Each row is a point on a landscape with many valleys, with its height.
From any point a ball rolls to the lowest of the 2 points nearest to it. It stops when none of these is lower. Distance is the straight distance between rows; heights are no part of it.
boviv height 5.30: [ 27  -2 -51  19  20  -5  14  30 -20  -3 -34   2  -8  -2  13 -49  16  32
 -64  23   0  -4   3]
kis height 6.65: [  5  30 -11  10 -13  19 -14   2  23  -4  -1  -6  17  19 -26   0  -3   4
 -30  15  16 -40  -7]
rusar height 2.36: [ 30  15   7  -3  17  21  18  16 -17  24   7   5 -28 -51 -24  -8  16  31
  14 -48 -22  19  18]
kogov height 4.72: [-10  -1 -56  12 -35 -66 -27   3   4 -10  -8 -11   2  13   3  -2 -30 -10
  12  45 -15 -13 -17]
lekob height 2.54: [ 22 -10  -4  -2  29  -5  -8  15  24  33  18  13 -26 -47 -11  -9   6  43
 -27 -29  31  -9  19]
Zan height 5.73: [ 17  -7 -14  -2 -52 -27  -4  -3   3  -7  -6   4  11  -9 -28  25 -26  -3
  76  29 -34  -3 -36]
lamuk height 7.21: [ 10  25 -33  16 -20  11  -8  33 -36  -7  -6   0 -22 -45   0 -27 -16   7
  -1 -40 -33  24  44]
kipab height 2.82: [ 35 -43  12  12  -5  15  10   5   8  10  -2   3  20  10  13   7   2  58
 -26  43  22   6 -71]
kifat height 3.43: [  6   8  -1 -15  21  18  -3   6 -12  11  13  -4 -24 -66  -3  19 -12  41
  29 -40 -17  38  10]
ruri height 6.47: [ 23 -11 -51   5 -15 -45   3   5 -19  13   2   1 -17 -51   0  16 -21 -16
  55  18 -40  29   4]
zugop height 7.47: [ 32 -23 -15  20 -24 -32  17 -21  18   3  21   0  24  21  14  -8  34 -35
  40  46   1 -15 -34]
sufuz height 3.39: [-20   8  47  39  19 -14  -2  -9  35  -2  33   3 -25 -12 -21  25   1 -50
 -22 -14 -13  27  40]
Resa height 5.22: [-21 -12  19 -51  63 -15 -41 -26 -40  -4  -8  19   3  18  -9  -7  11 -27
  -6  31  27 -13  24]
rozi height 5.38: [ -6  14 -23  12 -54 -15   5 -14  13  -8  11 -25  22   9  -7  26 -33 -45
  56  25 -29  -3 -34]
Zez height 6.78: [-54  10  19  19 -10  25   9  -2   9 -25 -14 -17  13  19  40  -9  -7 -30
 -37 -17  -7  10  14]
Kogil height 1.94: [ 27  14   7  34   8  22  51  -1 -17 -10  12 -11 -14 -24   0 -14  45 -53
  11   9 -50  36  21]
rufa height 7.30: [ -8   4   5 -11   6  39  43  54 -28 -18 -53 -29  -4  -1  26 -46  17  41
 -58 -14  18  -2   0]
rel height 7.46: [ 12   9  11 -36  20  41  26  32 -39 -10 -24 -28   0  -7   8 -28   6  45
 -33 -12  19  12 -10]
piti height 6.46: [-27  10   8 -11  -1  21  -4  -2   1  -1 -33   6  19  51   4 -20  22  10
 -26 -27  52 -48  22]
vak height 4.08: [ -5  -5  36   4  -3  -1   7 -32  33  12  42  26  12  -5 -31  29  22 -56
  21 -13   2 -16  26]
Domo height 1.84: [ 24 -39 -15  16 -21 -23  -5  14  13  -7 -13  -3   8   9  19   1  -8  37
  -8  41  -8   3 -51]
pinat height 5.47: [-15  27  40 -38  -5  51   2 -19 -31 -13 -17  -8  18  25 -27   3  -9 -19
  49 -30 -17  -9  -1]
tik height 3.89: [ 19   9 -22  -9  18   4  -1   8 -16  -1  -6 -17   0 -35  -2  25 -35  21
  10  37 -22  33 -26]
dorar height 7.87: [-22  -5 -15  14  15   0 -11  23  44  21  14 -11 -13 -44  17  36 -30  40
 -57  -6  36   2  -1]
bav height 3.73: [-26  14   6 -24  38  -8 -34  -4  12   7  14  10  -5  -8 -22  23 -13  -1
 -29   9  20 -24  24]
kul height 6.07: [  4   1 -19 -12  30 -27 -19  -9 -22  -4 -13  15 -21 -10   0 -24  -3 -14
 -22  22 -14 -12  27]
kamo height 8.21: [ -4 -24  23 -29 -23  10 -31   1 -19 -15 -37   6  36  36  -4  14 -15  42
  35  28  15 -14 -54]
Mafa height 7.80: [ 23   4  29 -39  -6  51  -2  17 -19   0 -25  -7  15   0 -20  28 -21  64
  25   1  11  10 -60]
ludi height 7.15: [-15 -18 -19  -5  31 -36 -15   0  21  14  11   0 -18 -15  27  -3   1  11
 -36  -2  32  -9  11]
kavif height 2.35: [ 12  -5  44  -1  27  25   3  -5  38  28  34  33 -10 -21 -33  12  20  16
 -16 -47  33  -2  17]
lilug height 6.09: [-42  20  39 -35   2  19 -15 -19 -12  -7 -17  29   2  14 -14   4  -1   0
  25 -64  13 -16  50]
Nizo height 4.97: [ 19 -31 -33  36  -9 -43  33  -9  13  10  28   9  -7  -4  32 -16  32 -23
  13 -10 -12  11   5]
Nuno height 0.75: [ 28  19  18   7  20  39  39   8 -21   6   6  -7 -14 -27  -3 -10  23 -21
 -10  11 -42  37   4]
suvo height 4.01: [-11   7  40  43  24 -29  -4   6  13 -13   8   4 -45 -28 -15  -2   6 -36
 -11 -11 -23  46  53]
niza height 6.16: [-14  -6  -2 -12  17  13   2   2 -14 -15 -24   6   1  29  12 -33  23  13
 -41 -12  31 -23  11]
pesuv height 5.12: [  6  33   6 -25 -17  35  14  -5 -30  -6  -7  -3   7   4 -33 -10  -6 -16
  53 -35 -34   4  11]
Gez height 5.31: [ -5  -7 -42  18 -41 -71  -9  -5  17  10  18  13 -15  36  20 -27   4  -6
   3  -4  10 -45  12]
Luki height 6.89: [-53 -19   3 -49  -1 -17 -28 -25 -10  -5 -13   6   9  35  35  15 -15  25
  32 -28  42 -28   2]
remuz height 7.53: [-40 -32  -3 -19  39 -24 -17  16  37  13  -4  -8 -16 -34  31  18 -10  37
 -48  -3  51   2   8]
Lafan height 4.32: [ 19  -2 -19  45 -14  -2  32  11  12  -4  29  -9  -4 -17  34  -9  18 -20
  -4 -23 -32  34  15]
pago height 6.87: [ 22  11 -44  14   2 -18  -1  19 -32  -1   1   5 -22 -49   1 -14 -19  -9
  40 -19 -51  27  30]
Linab height 3.07: [  2  -1 -29 -13  16 -12 -14  21  -7  -9 -30 -20  -6 -19  23  -2 -25  36
 -21  44  -4  23 -22]
dib height 4.54: [ -8 -20 -53   5 -12 -67 -20   1  21  -3  -3   5 -21  19  19 -29   5  16
 -23   7  24 -43  -1]
memu height 6.99: [-36  15  26  24   5  35   8  14   1 -25 -36 -11   4  13 -10 -22  16 -20
 -57  -6   1 -11  21]
luz height 4.26: [  2   8  -5 -21  12  17   1   9 -18  10   1 -16  -5 -46  17  30 -29  15
  33   1 -29  40  -2]
lum height 1.60: [ -6 -29 -42 -15  17 -52 -24   5  -6  -5 -23  -3  -2   2  38 -14 -12  28
 -17  53   9  -4 -23]
zovu height 3.95: [  7 -35 -39  11 -31 -74 -14  -5 -11  -2  -7   7  -5  16  31 -14 -16  11
  36  37 -24  -7 -26]
Riko height 5.77: [-34  34  45 -33 -21  62  -7 -19  -5 -13 -16   5  17  23 -30  19 -16  -6
  20 -52   2 -19  29]
galil height 3.94: [ 17  23  13   6 -36  55  12  20  21   1  -4 -22  19   9 -18  32 -27  42
   1 -17  -1  -2 -31]
zevag height 5.39: [-20   8 -44   3 -22 -69 -29 -12  14  -1  39   1 -25   9 -11   1 -27 -28
   4  43  12 -37  -7]
ninu height 3.03: [ 16   4   0  22   2  -5  22  -6   9   8  22   9 -14 -15 -21 -14  26 -58
  13 -12 -31  17  35]
ner height 2.03: [  3   9  17   3  42  29  29  23 -10  -7  12 -27 -17 -33  29  -5   1  -6
 -30  28 -40  53  -7]
tope height 3.22: [-38   5  35  -7 -20  56  25 -15  -8 -14 -12 -25  43  45  34  13 -16  -4
  12 -23  -1  12 -27]
Tores height 4.04: [-23  16  28  20   4 -15 -14 -21  43   3  46   9 -23  -3 -37  37   8 -63
 -12  -4   3 -11  24]
rapul height 4.55: [  1  31   9   7 -29  49  12  -9  24  -7  12 -27  34   8  -8  47 -35 -15
  14  18 -17  14 -51]
Repu height 6.33: [  5  14 -19  12 -22 -14 -12  -6  21   5  26   6  -2  15 -31   2   2 -35
  -8   1   0 -34   8]
nupa height 4.13: [ -7  17  21   4 -35  54  -2  -9  16  -7  -8 -19  48  52  -8  22 -10 -19
   6  19   5 -12 -60]
das height 7.81: [ 45 -20  19   3 -22   6  15   0 -25  14  -9  27  35  43 -15  -5  40  16
  41  -4  29 -18 -33]
daz height 3.40: [ 20   8  13  10 -33  47  37  15   1   4   2  -5  16  -3   7  17  -9  37
  17 -49  -9  13 -10]
zom height 7.66: [ 35 -31  -2  18 -29 -19  13 -22   8  18  15  20  31  44  -7   8  47 -11
  41  18  33 -27 -35]
nulek height 4.58: [  2  25  -2 -12   0  10  19 -11 -41  -7 -13   8 -13 -22 -22 -19   9 -43
  43 -13 -54  20  35]
nakif height 7.06: [ 14  14  -5   3   1  13 -13 -13   6   0  10 -17  28  26 -15  22  -9 -16
 -16  72   2 -11 -54]
Gevas height 3.24: [  9 -26 -37 -11  11 -73 -40 -10   2   7 -18   3 -13  12   2 -19  -8  36
  -5  40  20 -29 -12]
pagi height 7.95: [ 29 -17  14 -27   4   7  -4  -3 -33   9 -14  20  13  20 -18  -6  14  26
  49  -1  20  -2 -29]
lepe height 5.92: [-14   9 -24  12 -16 -55 -11 -11  31   6  56   5 -26  13 -12   2   9 -62
   4  20  -1 -31  16]
Lakav height 6.52: [-39   6 -11   7 -14  -7  -6  -2  -5 -22 -24   3   4  17  22 -18  -4 -10
 -20 -25   1 -16  17]
rotut height 6.74: [ 17 -24 -20   9  22 -44  -7 -15  22  19  35  16 -10   2  15 -15  22  -5
 -37  15  23 -15   6]
Voki height 5.53: [ 11 -21 -21  18 -12 -46  10 -11  22  14  35  14  -3  19  30 -12  26 -13
  22 -28   4 -25  20]
Guro height 1.43: [-13   0  45  14   3  17  14  -7   2  -1  13  17  -9   3  10 -16  19  -7
  -6 -51  -1   8  39]
buk height 6.27: [ 35 -30 -14   6  49 -34   2  -2  -9  26   4  24 -11  15  19 -37  44  10
 -29  20  27  -4   0]
dag height 2.63: [ 13 -15  30   8  -6  38  42   5  12  17  18  -2   0   3  27   0  20  24
   4 -61  -1  11  13]
zib height 4.59: [-33  -2  -5 -41  48 -14 -36  -9  -6 -17 -16   0  -3   2   3   6  -2 -21
 -33  42  36 -18   8]
mur height 7.64: [ 25  -2  17 -22   9  38  18  21 -17   7  -7 -17   0  -5  10   5  -6  54
   0  -2   9  21 -35]
Buner height 7.27: [ 16  -9 -18  14 -15 -17   4 -17  23   6  28 -13  17  24   2  22   4 -38
   3  54   5  -8 -26]
zap height 3.88: [ 24   7 -35   3  15 -21 -16   6   9  10 -16   8 -21 -29 -27  -2  -7  39
 -29  -9  12 -20  21]
simus height 6.73: [ -6  -9  28 -10  -5  32  10 -14   1   3  -4  18  29  56   5 -12  23  28
  -9 -37  50 -17  -9]
bivu height 2.56: [-37  14  43 -39   5  61   8  -1  -9 -12 -16 -16  29  23  13  15 -14   9
   7 -12  17  13 -10]
mozoz height 5.80: [ 10 -12 -13 -10  42  -3   1  11 -22  -6 -24  11 -16  12  17 -56  33  11
 -47  11  23   1  13]
Fifin height 3.64: [ 12   8  12  48  -3   7  30  22 -15 -10   8  -5 -28 -24  21 -32  22  -8
 -22 -31 -49  47  39]
vip height 4.96: [-17  21  -9  14 -35  15   6 -10  28  -3  29 -21  24  -2   9  48 -40 -41
  20   6 -17  15 -10]
ponab height 7.16: [-29  16  11  14   5  55  28  39 -13 -28 -42 -33  -8  -1  10 -35  17  11
 -66 -16   1   8  10]
Subon height 4.73: [ -8   2  -5  29  14 -57 -15  -4   3  -3  26  12 -38 -34  -6   2  -1 -55
   5  -5 -38  25  61]
zudiz height 6.08: [ 30 -17 -40  20 -58 -49  -3  -3  -2  10  -1 -12  -9 -50 -13  29 -28   2
  72  33 -30  22 -27]
nutob height 3.37: [ -1  -5  42   7  15  14  -3 -20  28  27  41  27   4  12 -16  22  30 -20
  -4 -25  26 -13   6]
Febi height 1.48: [-26  22  19 -38  11  42 -16 -13   3  -9 -21  -6  31   6  -9  47 -43  11
  15   7  14  -2 -23]
zuzi height 2.69: [ -8   2  14 -35  33  10 -24  -8   3   6  -5  -3  -1  -6 -12  28 -22  19
  -3  20  31  -3 -19]
sig height 5.46: [-12  -5 -20   8  20 -60 -18 -18   2  -6  17  20 -40 -13 -10 -27   0 -44
 -17   2 -13 -13  45]
Zavog height 3.87: [ 10  13  23   6  13   1  10  -4 -15  -1  20  13 -27 -50 -34   2  20 -50
  34 -16 -46  41  50]
ker height 2.97: [ 27 -41 -39  21 -24 -59 -11   8  10   6  -1  -1   2 -20  13   5 -19  37
  30  39 -19   9 -39]
pamug height 5.76: [  3   1  -5 -41  49  -7 -13 -15 -49  -5 -31  11  -5   1 -22 -30   7  -8
  -2  29  -4  -3  19]
Lol height 0.40: [ 34  -7  29   6  30  13   3  15  16  34  15  22 -30 -33 -33 -25  33  40
 -10 -56   7   7  31]
togin height 3.72: [-28  18  38   5 -28  55  12 -31  21 -18   6 -17  49  52  12  23 -11 -36
  -4 -12  10  -8 -19]
zuki height 6.49: [-53   2  13 -45  -7  -7 -26 -25 -11  -6 -11  14  20  14  10  13 -27  -5
  45 -44  13 -24  25]
Tem height 2.55: [-24   7  49  29 -15  16  15  -8  24  -7  27  11  -5   3   4  21  10 -52
   6 -49 -19  22  34]
raka height 8.35: [-28   4  13 -28  -9  20 -28  -7 -14 -15 -39  -2  40  56  -2   7 -19   7
   5  24  23 -28 -31]
sidas height 8.09: [ 14 -27  32 -27 -30  16   0 -11 -34  -3 -26   8  31  32 -20   8   3  31
  63  16 -10  -4 -47]
Zoko height 2.95: [  3   8   5  33  13  29  25  44 -14 -12   3 -16 -27 -37  39 -19   1  12
 -41 -13 -35  56  16]
Zusu height 6.88: [  3  21 -20   6 -21  22 -20   3  12 -13 -21 -24  24  28 -24   3 -19   2
 -38  59  16 -30 -47]
zal height 4.68: [ 34   1 -54  16   3 -16  -8  32   2   9 -26  -5 -14 -39 -10 -28   0  57
 -49  10  15 -13   5]

For each start below, name the point where the ball stops.
pagi | Domo
Zusu | Domo
ruri | Febi
zuki | Nuno
pamug | Febi
Voki | Nuno
rel | mozoz

Call two points neighbours if one is among the 2 nearest of the other. Go from one point of each pair to the other, from neighbour to neighbour, staying as low as possible. Name the highest point that can't be avoided.
sufuz, Lol | vak
Nuno, Febi | Voki
Guro, Febi | rapul
sufuz, Domo | mur
lum, Lol | luz
